A landscape with many valleys, sampled at points; each row gives a point and its height.
A ball rolls from a point to the lowest of its 2 nearest points, and stops where none of them is lower. Distance is the straight distance between rows; heights are no part of it.
z743: [ 21  15  57  -3 -15  14  34  -5  22  21  25  -7   3  -6  14  36  29 -17
   3  20 -26   8 -20 -16  10  29 -17  74]  height 611
z619: [ 23  -7 -17  17  13 -29  14 -42  -5 -24  29  10 -16 -23  -1   4 -19 -28
   7 -41  -3  59 -13 -32   0   8  -9  34]  height 258
z300: [ 11  26  57  35  24  12  -7   1  -7   5  27   2 -22   0  12  18   7 -32
   3   3 -35  -1 -28  22  42  31   8  40]  height 648
z365: [ -2 -15 -13  -1  43   7  -6  13 -19 -21  48   6  20 -16 -15  15 -50   8
 -26  -7 -12 -26  -2  40  42  22 -17  46]  height 157
z957: [ 20  10 -13   6  23  -4 -35 -16 -59 -16  12  -6 -42 -23   5 -24  21  14
 -23 -69 -12 -17 -18  54  14  20  17  -6]  height 196
z362: [-25   8  -5 -26 -18  10 -30  17  33  11 -40  -4   8  10   1  -1  -6  19
  -6  60  36 -19  41  -5 -21 -48  -3 -43]  height 274
z758: [  4  48  73  -5  -8  10 -21  35  35  31 -23   1   3  23   6  10  26  -3
   6  76 -16 -22  34  38  26  -1  11  36]  height 292
z396: [ 19  -5   0  15  68 -22 -46   1 -14 -34  14  10 -19 -15  -6  -6 -34  -9
  10 -35 -17  50   5  57  31 -10  22  27]  height 411
z383: [-18 -15  -3 -18 -18  10  27   1  14   2  24  -3  45  -2 -13  15 -15   9
   2  28 -15 -23  -8 -16   8  22 -38  51]  height 408
z355: [ -3  13  29 -13  -9  10   4  37  15  21  21 -12  42  -5 -10  14   5  19
 -12  60 -27 -66  23  30  30  35 -45  69]  height 418
z849: [ -2  25  49 -19 -11  -1 -13  41  34  28  -1  -4  34   9  -3   5  15  17
   6  79 -28 -44  37  41  34  21 -19  51]  height 366
z515: [  4  -5 -21   2   8 -11   8  -8 -44  -1 -26   3 -49   3   9 -36  43   0
 -11 -56  24  25 -12   3 -13  -1  34 -60]  height 174
z17: [-16  31  28  -3 -17  10 -24  28  30  25 -49  -8  -9  16  26  10   6   2
 -14  49  39 -14  36 -19 -18 -38  15 -51]  height 299
z824: [  0   0  12 -25 -46  14  -1 -41   1  -5   2 -20   1 -30  15   0 -29   0
   2   3 -20   6  -7 -34 -29 -34 -30  35]  height 332
z317: [ 38  14  10  23  22 -41  -2 -49 -13 -18   9  -3 -32 -31  12  12   2 -33
   5 -56 -16  84 -11 -21  -1  -8   7  25]  height 230
z309: [-16  20 -33   9  35  11  18  18  31  12  16  -6  26  34 -48  30   8  18
 -20  20  19 -57  23   6  20   7   4  -9]  height 219
z638: [-12  23  13  13   0   9  -2  33  20  17 -25  12  -2  35  -1  -5  17   0
  15  42  24 -48  12   6  -7  -2  23 -51]  height 168
z816: [-14  19 -15 -20  -2   3 -23 -15   0   7 -55 -20   0  -4  -1  10   0  18
 -26   0  13   0  24  -6 -24 -37  21 -41]  height 296
z795: [  7  -7 -34  -1 -14  11   4 -20 -39 -12  27  -9  -6 -24 -12  -7 -22  14
 -33 -45  -7 -52 -31   0   5  21 -21  15]  height 126
z954: [  9  19  50  -8 -34  16 -22 -32   4   0 -18 -28 -18 -31  45  20 -11 -30
  -8  -8 -17  59   3 -28  -9 -47  -6  18]  height 355
z441: [  1  17  34  36 -33  11  29  24 -11  17   4  -8 -18  20  15 -10  39  -7
   7  21 -25 -73 -38 -12   8  48   3 -10]  height 550
z548: [ 28 -41 -56  22   0 -25  42 -24 -27 -23  25  25 -23 -15   1 -32  11 -12
  19 -59  21  39 -24 -51 -20  22 -15   4]  height 237
z945: [ -1  26   4  -8  -3  13 -43  10 -14  -1 -52  -9 -29  -4  15 -10   9  15
 -16   2  18  -1  13  12 -18 -23  32 -61]  height 317
z923: [-15   5 -51   1  39  -5  40 -15   9  -5  19 -11  28   4 -56  48  -1   3
 -54 -43  16 -12   4 -25  23  34   1   3]  height 322
z660: [ 13  35  61 -15 -49  21 -24 -24  10  10 -15 -18 -19 -27  34   2   4 -20
  -1  22 -31  23  11 -12  -6 -36 -14  38]  height 371
z144: [  6   6 -28   7   2 -21 -11 -46 -53 -21 -32 -23 -31 -39 -12 -10  31  29
 -42 -82 -13 -12 -21  25  -4   2  16   0]  height 256
z263: [ -2  23  18  30 -14  17  22   3 -29   4  10  -6 -40  17   4  -6  19  -7
  -7 -23  -8 -52 -38  -5   6  27  18 -19]  height 546
z843: [ 19 -37 -31  10  14 -22  -1  -6 -27 -22  18  25  -9  -5   1 -31 -20 -15
  24 -45   0  44  -1   7  -4  -6   4  -6]  height 451
z835: [  4   3  48  43 -20   0  27  13 -13  12  14   3 -15  18  31 -17  28 -27
  36  35 -25 -28 -45  -4   6  38   1  -6]  height 556
z132: [ -6  58   3   6  46  16 -41  11  17  -9 -16 -10  -4  14 -35  31  18  18
 -25  14  -4 -43  19  43  23   7  38 -19]  height 517
z275: [  5 -54 -42 -12 -17  -1 -10   7 -39  -5  25  25 -11  -3  10 -68  -5  17
  34 -16  13   0 -12  17 -17  -2  -8 -28]  height 195
z442: [  0 -33  -9 -11 -14 -19  -2 -22  -7 -12 -14  -5 -14 -31  27  -8 -30 -11
   0 -27  11  83   9 -35 -37 -44 -10 -22]  height 466
z79: [ -6  -4  17  21 -16   2  32  -5 -14   1   5  13 -11   6  11  -5   7 -23
  21  -7  -5   3 -30 -30  -8  11   9 -17]  height 152
z56: [ 11 -12 -15  -4  51 -19 -30   6  -9 -27   1  28 -15  -3  -8 -12 -20  -4
  11 -32   4  58  10  44  24  -7  32 -21]  height 434
z766: [-15  26  12 -17  -6  -6 -27 -27   0  -3 -67 -32  -1 -23  14  24   0   5
 -35 -22   6  47  15   4 -15 -50  20 -31]  height 319
z347: [-10  61  34  19  21  13 -33  14  36  19 -44  -6 -12  35 -12  29  33  -4
 -14  41  27  -7  39  21   9 -16  37 -28]  height 140
z586: [-18  -2  -5 -22 -20  19   9  24  10  11  23 -13  56  -3 -25   8 -16  23
 -20  50 -17 -72  12  10  18  19 -45  45]  height 432
z544: [  5  -9  52  38 -25 -11  39   5   5  21   9  -2   8  10  34  -4  26 -35
  41  46 -19  10 -43 -31  -7  38 -18  10]  height 563
z700: [ -6  15   4 -32 -11  27   7  -7  20   7  15 -21  29 -10 -24  35  -6   7
 -26  11 -10 -20  23 -12  10   0 -25  59]  height 433
z413: [ -2 -45  24  24 -33 -21  27  31  -6  13  -4  18 -10   9  50 -28   6 -21
  35  16  20  34 -19 -28 -26 -18   0 -49]  height 204
z498: [ -2  -3  35   0 -36   7  68  -9  37  27   1  -6  13  11  13  35  46 -17
  15  37  -1   8 -19 -67 -18  30 -12  39]  height 584
z567: [-22  -3 -19  -3  50  -4  20  11  33   5  15  12  37  33 -40  38  -5  -2
 -13  11   6 -12  24   6  30  18   3  10]  height 163
z354: [ 12 -28 -42 -12 -12 -22  -6 -34 -32 -22  -1   3   4 -31   5 -28 -29  -3
   8 -51   4  54   7 -11 -20 -26 -19  -8]  height 459
z547: [  4 -29  32 -22 -17  -1  -1  -1  26   4   9   5  44 -21  25   6 -28  -8
  38  46 -25  48   7  -1  -7  -4 -46  76]  height 460
z787: [  6  -6 -11 -31 -21   9 -50 -28 -18 -17 -25 -11   1 -47  31 -34 -44  14
  -4  -7  -8  17   5  11 -26 -53 -15 -10]  height 349
z553: [  2  13  -5  12  25   5 -22  41   7   4 -30  25 -28  36  -5  -3  25  11
  11  16  44   0   3  28  -8   4  51 -94]  height 252
z681: [-12  23  14  -1  17   9 -19  40  31  14  -5  17  21  29 -16   2   1  15
  10  65  -1 -44  22  34  19  10   6   4]  height 270
z640: [ -9  37 -18 -41   7  16 -60  -5  32  -8 -44 -31  18 -17 -27  15  -7  32
 -25  29  10 -22  50  24 -12 -43   4  -9]  height 486
z38: [ 44 -28 -33  36  -4 -31  24 -23 -32 -27  79  22  -2 -35  10   2 -28 -13
  19 -25   1   7 -46 -30 -17  32 -39  74]  height 94
z719: [ 25 -53 -31  19 -23 -10   1   3 -48 -13  46  17 -18  -6  22 -57  -7  -5
  46 -27  -2  12 -29   4 -21  -2 -20   8]  height 215
z409: [-16 -18  23 -20 -18  -3  16  12  37  15 -16  15  38  23  10  12  -8  -8
  19  49   5  16  18 -16 -11 -10 -14  -4]  height 501
z448: [ 11  10   7 -21  -1   7  41 -42  27   6  29 -10   8 -14 -12  56   5 -19
 -28 -13  -7  33 -13 -43   7  25 -12  73]  height 381
z312: [  2  -5 -16   9   1   2  56 -30  17   2  32   3  -3  -7 -14  40   4 -16
 -18 -18   5   8 -37 -55   9  36  -5  45]  height 357
z608: [-29 -16   0 -13 -24 -10   1   3  11  14 -37 -13 -11  -6  33   4 -23  -5
 -19  -7  30  57  12 -43 -37 -40  -6 -42]  height 475
z830: [ -4 -23 -15 -13  15  -1 -13  27  -2 -10  -3  27   4  15  -7 -24 -15  10
  15  12  16 -10  -5  22   2   2  14 -39]  height 161
z997: [ -8  29 -18 -14  31  17 -39   1  25  -6 -24   1  13   8 -30  15  -7  21
 -19  24   7 -24  27  33  12 -11  17 -17]  height 502
z351: [-13  27  16  -5  14  12  21 -15  51  19 -29 -24  17  25 -25  52  30  -4
 -25   6  13  26  50 -29  -7 -20  16   6]  height 593
z46: [-15   4  23 -14 -45  21  14 -20   2   5 -24 -20 -13  -9  19   3  -4 -13
  -1   8  -1  16  -2 -47 -29 -27  -5  -2]  height 345
z618: [ 21  -9 -12  17 -12   0   6 -19 -25 -11  51   0 -15 -26   7 -11 -20  -6
  -1 -33 -15 -15 -40  -6   1  16 -22  36]  height 97
z506: [ -9  -3   0   0 -30   4   1  34  -8  14   6  -4  17   9   1 -26   2  16
   3  49 -16 -88 -18   8   4  24 -20  -3]  height 389
z597: [-15 -47 -18   7  -7  -8  19  30 -16  -2  35   7  56 -18   2 -22 -25  18
  17  43 -17 -54 -31  13  14  46 -49  31]  height 410
z926: [  5  48  21 -34  -8  26 -27 -16  37   9  -5 -35  27 -16 -19  40   2  10
 -34   6 -26 -15  45  13  20 -17 -11  59]  height 453
z837: [-15   5   5 -32 -53  16  23  -3  31  19 -12 -24  37   6 -10   6   5  17
  -2  47  -9 -44  25 -41 -21 -16 -35  30]  height 375
z817: [  1   6  20 -28 -38  16 -52   0  -7  -5 -17  -3   0 -26  30 -36 -38   2
   9  29 -14 -17   1  13  -8 -42 -13   2]  height 330
z472: [-17  13 -30  -7  17  11 -31  15  25   6 -46   2  -8  18 -24  -6   1  33
 -12  39  47 -28  36   7 -33 -29  14 -68]  height 241
z728: [ 11  59  -2   9  30  25 -50  12 -11 -11   4 -16 -17  -9 -30  15   9  32
 -38   4  -1 -73   4  58  33  15  29 -14]  height 529
z414: [-16   5 -23 -18  36  -4 -22  -9  28  -6 -31   6  21  11 -16  18 -19   6
  -7  -4  22  44  38  11   8 -26  22 -32]  height 607
z784: [ -8 -18 -28 -11   1 -30 -16  -2 -17  -6 -57  -1 -20 -26   8 -12  10  19
 -32 -51  30  53   9   6 -23 -30  25 -59]  height 469
z675: [ -5 -23  35  26 -53   0  44  -6   6  14  -1  -7   4  -9  41  -4  16 -21
  33  46  -3  17 -36 -61 -39   4 -25   5]  height 570
z727: [ -6   1  -1  19  58  -5   8  17  -3  -4  24  20  -5  24 -28  22  -7 -14
 -10 -31   0   4  -9  31  49  38  25  -5]  height 328
z183: [ 25  22  -9  20   5  -2 -12 -45 -56 -21  11 -30 -40 -39  -3   1  25   9
 -40 -82 -20 -20 -36  24   9  22  -4  12]  height 231
z522: [-10 -29  17 -10  -8 -11   2   3  18   2   5  12  33   2  13  -6 -30 -11
  32  35 -11  30  -1   6   0  -9 -23  21]  height 484
z731: [  4 -31 -52  -9 -17   2  -3 -22 -38 -22  14   7 -12 -22  -8 -43 -19  17
  -2 -51  -7 -12 -20  -4 -20   3 -18   2]  height 150
z267: [  8  48  65 -13 -47  18 -43  -5   2  15 -13 -19 -18 -15  30 -13  -3  -6
   7  42 -42 -29   3  16  10 -21 -13  38]  height 369
z82: [ -2 -14 -45 -21  20   9 -31  35   6  -9 -27  29  -2  19 -13 -24  -4  39
   5  21  44 -12  16  25 -19 -16  12 -74]  height 205
z182: [ -3  62  62   4 -11  15 -20  18  46  29 -37 -17 -13  33  -3  22  44  -8
  -8  60   9 -18  47  16  12 -15  25  10]  height 216
z792: [ 27  12  40  50  32 -12   4   5 -23  -3  49  16 -40   5  13   5   9 -39
  22 -25 -29  18 -38  22  28  27  13  25]  height 659
z877: [  0  -5  49 -32 -38   8 -51  18  18   6 -19   3  12 -22  48 -20 -38 -10
  15  57 -13  30  19  11  -4 -53 -20  11]  height 298
z628: [  9 -51 -56 -17  11  -9 -24   9 -42 -17  11  29 -21  -4   9 -64  10  17
  15 -40  24  34   4  36  -4  -9   3 -36]  height 223
z531: [  5 -38 -22   8  27  -4  -4  26 -21 -10  38  30  -7  11  -4 -32 -14   7
  26 -11  -1  -9 -26  40  12  28   3 -12]  height 109
z476: [  0  -3 -41 -13   9 -26  -9 -39 -26 -21 -32 -17  -6 -29 -30   3   8  25
 -28 -67  -7   8   6  12  -9 -10   7 -19]  height 269
z802: [  9  16  52 -19   3  14  32  26  70  36  -8  -2  39  35 -23  44  44  -3
   5  28  -3   7  48  -2   6   8   4  45]  height 551
z603: [  9 -12  12 -13  -5  -3  17 -39  16  -9  32  -6  10 -22   7  30 -19 -23
  10   4 -13  41 -15 -32  -4   4 -26  72]  height 407
z284: [ 30 -46 -29  30   5 -25  -5  -1 -40 -28  75  17   5 -27   9 -14 -45  -3
  29 -18 -14   4 -27   7  -8  20 -49  68]  height 120
z587: [-20   6  15  10 -15  10  32   3   6  20 -25   3  -7  30   7   1  19 -12
   7  11  10  -7  -7 -35 -19  -1  20 -43]  height 115
z401: [ -8  26  19   3  62   3 -11  15  11   1   9  10   3  21 -14  34  -3 -12
   0   3 -12   5  12  35  51  19  31  18]  height 286
z146: [ -5  31  10 -44  -6  20 -33 -18  42   8 -26 -28  37  -6 -15  23  -7  24
 -28  28  -5   2  58  14  10 -44 -13  29]  height 470
z920: [-12 -18  38   8 -48  -6  64   2  22  29 -16  -7  14  18  30  17  38 -20
  24  54  17  21 -20 -74 -26  19 -20  -6]  height 576
z257: [ 15  28  39   0 -39  24 -52  -6 -24  -1   3 -13 -27 -29  29 -38  -9   3
   6  11 -33 -48 -23  28   2  -9  -3  21]  height 350
z967: [-14   6 -56   1  18  -3  11 -10 -21  -6 -26 -16 -10   3 -39  -2  23  30
 -29 -52  14 -36   6   1 -12   9  33 -47]  height 297
z778: [ 10  20  67   8  25  12   1   1  24  12  20  -3  -2   4  10  33  12 -33
  13  13 -30  32 -11  11  32  11  -2  63]  height 631
z403: [ -5 -70 -28   6   7 -44  16  15   8  -8  18  35  26   0  11 -32 -33 -14
  44   0  15  58 -14 -11 -20 -10 -15  -9]  height 431
z451: [ 10  51   3  15  23  19 -22  -2 -31  -6  -3 -23 -29  -4 -21  15  25  13
 -52 -26  -6 -61 -16  28  29  17  33 -21]  height 537
z189: [ 25   4   2  34  13  -1  -2   5 -48  -6  25   5 -59  13  13 -37  30 -11
  19 -42  -6  -7 -33  32   9  25  34 -26]  height 669
z16: [ 11   9  16   5 -17   1 -33 -31 -19 -15  -1 -21 -12 -33  20  -6 -20  -7
   6 -27 -18  25 -12  13  -2 -23  -5  12]  height 372
z337: [-10   8 -42  -9   9  -4  62 -35  22  -6  16 -12   1  -4 -43  55  10   4
 -44 -35  13  -1  -9 -66   5  38   0  31]  height 339
z350: [  2  44  31  14  51  11 -26  27  34  13 -18  20  -6  38 -16  34  17  -7
   4  33  12  10  22  35  40  11  46 -12]  height 221
z901: [-22  29 -36   9  21  12  21 -10  25  10 -16 -32   3  23 -43  23  19  22
 -30  -2  15 -67  25 -17 -13  -5   8 -26]  height 250
z26: [-12 -11 -39 -12  14 -10  12 -22   1 -15  -5  -4  10  -4 -19   0 -15   9
 -10 -39   3  21   8 -10   0   1   7 -19]  height 245
z589: [ -6  -6 -38  -9  42  10  -5  15  -5 -12  25   0  29   1 -43  17 -25  20
 -39 -10  -2 -44   6  27  33  25  -1   9]  height 210
z733: [-10   0 -47  -5  12  20  -6  10 -12  -8  14 -10  11   6 -27  -9 -10  32
 -25 -13   2 -73   2  11  -1   9   0 -20]  height 239
z725: [ -4  13  16  46  27   1  32  42  -2  10  29  16 -11  37 -13  22  26 -15
  -4   9  -7 -55 -27  16  37  60  24 -12]  height 382
z682: [  0  34  41 -19 -16  11  20  27  69  41 -17 -25  36  30 -19  25  41  14
  -4  51  -2 -34  65  -4  -7 -21 -12  37]  height 573
z294: [  1  34  35  16  26 -10  22 -23   8  10 -27 -11 -19  20  -2  34  33 -36
 -11 -31  -1  58   2 -21  21   6  44 -21]  height 130
z353: [-27 -44 -37 -29 -21  -4  12  -2  17  -8  -2  16  51  -2  -6 -17 -43  11
  17  22   6  -4   6 -21 -21 -20 -37   2]  height 403
z36: [ 14 -12  20  -8  14  -6  -6 -20  14  -7  32   6  17 -18  10  23 -39 -19
  29  12 -16  58   3   7   2 -17 -35  85]  height 430
z301: [ 20 -28 -11   5  -9 -32   2 -26  -9 -16  31  17   2 -21  15  -4 -36 -26
  33 -13  -5  75  -6 -34 -26 -24 -24  41]  height 281
z691: [-14 -60  -8   1  -5 -18  13  17   0   0  19   1  62 -11  17 -32 -33   5
  49  55 -18  -6 -17   4  -5  33 -46  19]  height 422
z989: [-28 -25  -2 -34 -13  -5   0   1  30  13 -26   4  26   1  15  21 -30  -5
  -4  12  23  62  30 -34 -15 -40 -11 -25]  height 485
z265: [-20 -24 -38 -13  28 -18  33  -7  19 -12  15  13  40  14 -35  20 -20   0
  -3 -18   6  18   8 -20  14  17  -1   6]  height 220
z832: [ 26  -5  11  36  25 -16  -2   2 -35 -10  21  13 -39   1  15 -19  12 -32
  24 -45  -9  33 -26  22  15   9  21  -5]  height 666
z429: [-16   2   3   1 -52  20  11  16  -5  14 -21 -11  -1  12   5 -24   9  14
  15  36  -4 -81  -6 -28 -29  -8 -11 -17]  height 379
z742: [ 19 -37   2  -2 -19 -24 -24  -7 -15 -23  23   5   8 -30  29 -23 -51 -14
  36   2  -8  62   0  -8 -31 -52 -35  29]  height 300
z224: [  0  19   0  -9 -33  25 -35  -3 -26  -9  -1 -17 -10 -18   6 -30 -16  21
 -10   8 -28 -79 -10  17   3  -3 -13   6]  height 361
z805: [  9  -3 -18 -11  32 -18 -41  -8 -11 -15 -36   9 -19 -18   5 -13  -2  13
 -14 -34  16  54  10  40   1 -13  33 -51]  height 454
z637: [  6 -42   0  27 -24 -13  32  10 -23   3  15  22 -15   8  28 -40  10 -13
  40  -8  10  13 -33 -24 -22  11  -4 -34]  height 178
z527: [  4 -19 -48  -9   9  -6 -24  -7 -58 -12  -6  16 -53   2   1 -56  47  18
   1 -44  18  21 -10  37  -7  -1  22 -55]  height 212
z916: [-16   3 -67   2  28 -12  29 -22  -9 -16  -7 -19   6  -4 -52  20   4  26
 -50 -57  14 -35   5 -16  -1  25   8 -18]  height 308
z561: [-10 -28 -23  -6   3   4   4  30  -8  -3  21  14  34   4 -11 -14 -29  13
  10  21 -14 -57 -17  20  12  25 -14   6]  height 401
z130: [-27 -15  -9 -21 -44   8  16  -6   8   0  -4  -4  33   1   2 -10 -20  10
  10  32 -11 -30  -1 -31 -16  -8 -30   8]  height 390
z245: [ -7 -14   2  38   5 -14  48  24  -9   6  21  19  -1  37  -4  -3  30 -17
  24  -3   1 -35 -39  -6  14  51  18 -28]  height 367
z454: [ 31   1  -4  10  21 -13 -53 -26 -29 -32  17  -1 -14 -35  12 -18 -26  -3
  12 -43 -21  43   0  40   4 -24   0  33]  height 388
z179: [  7  36  20  24  22  10 -23  36  13   4 -23  24 -28  34  -5   6  27   2
   3  34  21 -25  -5  35   8  13  50 -56]  height 217
z505: [-17 -22  36   0 -32  -8  12  37  15  25 -26  14  -4   8  50  -7  -7 -26
  13  36  22  38   1 -23 -20 -24  -2 -49]  height 192
z847: [  2  -2 -11   3  27  -6  -8  23 -22   4 -30  20 -43  24   9 -19  32  10
  -7 -26  40  21  -1  26  -5   0  50 -92]  height 218
z6: [-21  20  15 -25 -34  29  13 -17  16  12 -30 -34   8   1  -9  13   2  10
 -10  21  -2 -19  21 -43 -23 -34 -14   8]  height 358
z458: [ -2  43  36 -16  -8  22   6  -3  67  36 -34 -35  22  25 -23  42  40   7
 -25  30  11  -3  68 -12  -4 -37   3  27]  height 585
z299: [ 19  23  41 -17 -42  22  55 -10  41  27  12 -18  18 -11  12  42  41  -8
  -4  37  -9 -25 -13 -50 -15  37 -27  75]  height 595
z253: [ 44 -44 -43  28 -23 -32  22  -8 -44 -17  50  27 -23 -12  20 -40   8 -14
  42 -42   4  34 -31 -33 -30  10 -19  20]  height 227
z826: [ -7 -16  -4  35  39 -11  37  18  -9  -7  37  28  -1  26 -14   3   2 -22
  10 -27  -4   0 -25   2  26  52  11   0]  height 352
z576: [-12  22  41  24   1   3  42  -2  19  23 -17   4 -17  42   7  25  29 -34
   3  -3  10  27  -3 -44   3  10  35 -26]  height 52
z612: [  2   5  12  33  48  11   2  44 -20  -3  35  26 -16  19  -9   3   9  -6
  -5   4  -7 -48 -26  52  48  52  23  -4]  height 402
z578: [-13 -54 -41 -22  -4 -22   7  -7  11 -14   4  28  45  -7  -6 -19 -48   8
  22  -8  11  50  12 -12  -7 -18 -23  -2]  height 417
z357: [ 10 -60 -22  13  22 -29  -8  24 -17 -18  18  36  -5   7  16 -44 -32  -3
  45 -11  13  64   5  21   2 -24  -1 -18]  height 442
z876: [-12  26   4 -17  21   4   0 -10  36   6 -17  -7  26  20 -20  39  -1   0
 -12   3  -5  30  33  -1  18 -13  13  -1]  height 600
z387: [ 16  17  26  26  28 -15   6 -30  -1  -9   1   2 -35  -8   2  24  13 -41
   2 -47  -7  73  -5  -8  21   1  26   3]  height 190
z977: [  0   8  -9 -18 -26   5 -27 -42 -31 -12 -32 -33 -11 -41  13 -10 -12  16
 -17 -22 -14   8  -2  -4 -28 -39  -3  -9]  height 362
z247: [  7  -4 -49  12  21 -14  25  -7 -38 -12  12   3 -26   4 -31 -11  29  11
 -36 -76   3 -16 -24  -2  15  41  14 -24]  height 263
z261: [-23 -27 -47 -35  21  -5 -11   7  28 -10 -27  16  37  14 -24  -2 -41  20
   0  15  31  17  39   5  -2 -32   4 -40]  height 612
z559: [ -8  16  28 -25 -14  -5 -19 -43  11   0 -43 -29  -5 -35  19  34  -8 -15
 -28 -20  -7  71  19 -17  -7 -51   1   4]  height 338
z45: [  2  24 -13  21   2  26  12   1 -36  -1  20 -17 -23   0 -12  -3  14   5
 -40 -34  -5 -82 -33   7   8  33  14 -19]  height 543
z539: [ 17 -14  10 -10 -39  -6 -16 -38  -7 -12  21  -9   9 -43  32 -10 -38 -17
  31  13 -22  35 -14 -19 -32 -38 -40  62]  height 318
z525: [-21  -3  30  -1 -16  -4  37  25  43  37 -20   0  36  48   1  24  28  -6
  14  55  22  14  32 -25  -8  -8  -3 -16]  height 516
z332: [  5 -42 -16  16  23 -11  -7  16 -34 -28  59  22  27 -15  -4 -18 -50   6
  11  -1 -20 -19 -22  37  21  23 -33  57]  height 160
z963: [-11  12  26  -7 -30   9 -31  31   4  11 -38   0 -32   2  48 -10   0  -3
  -2  20  25   0  12  -6 -22 -34  22 -67]  height 320
z486: [ 31 -35 -40  30   3 -14  26 -10 -46 -18  69  23 -19 -19  -5 -20  -8  -7
   5 -51   2  -2 -40 -14   5  40 -27  36]  height 63
z759: [ -8  33  15  23   1  10   8  32  30  21  -4  -3   5  40 -15   9  28  -1
   3  50   0 -68   5   6  17  20   9 -13]  height 213
z215: [-12  -3  52 -14 -25   1 -24  38  27  24 -34   6   5   6  50  -1 -12  -6
  13  63  10  36  25   0  -6 -34 -11 -22]  height 251
z551: [ 14 -10 -26   3  26   8 -32   3 -34 -18  18  10 -27  -8  -2 -27  -5  12
   3 -37  -3 -14 -16  54  18  23  18 -16]  height 156
z74: [  4 -26 -53 -29 -21   9 -24 -17 -59 -15  12  -2 -25 -19   7 -61   0  31
  10 -38   2 -22  -7  26 -22 -15  -6 -19]  height 171
z767: [ -9   7  30  -1   8  -1  53  18  57  28  -6  10  35  50 -16  47  35 -20
  12  23   8  23  26 -25   1  13   9   5]  height 530
z83: [ 17 -24 -53  15   2 -20  29 -27 -46 -13   2  -3 -39  -8  -9 -33  25   3
  -4 -78  10  12 -24 -28 -11  23   6 -21]  height 249
z60: [ -1   1   0  -1 -32  20 -19  10 -18  -2  -9   3 -19  -2  11 -36  -1   7
   9  13  -7 -48 -13   1  -9 -10   9 -29]  height 370
z93: [-22  26 -30 -17   4  10   4 -18  27   1 -29 -31  24   8 -34  20   1  30
 -27   4  15 -25  33 -13 -16 -25   0 -18]  height 271
z447: [ -3   5 -39   4  36  -6  -2   1 -19  -8  -9  15 -22  18 -28  -9  23  15
 -15 -46  14 -19 -10  18  14  23  37 -55]  height 282

For each start below, name the point where the ball stops.
z989: z576
z805: z505
z837: z576
z876: z275
z547: z275

Call two points neighbours if one is among the 2 nearest of the other. Go from one point of each pair to the other, from neighbour to neighbour, staying as low as possible. Name the highest point that can't be avoided.
z638 / z515: z553
z816 / z257: z660
z515 / z486: z628
z383 / z347: z586
z531 / z567: z476
z505 / z576: z413
z486 / z365: z332
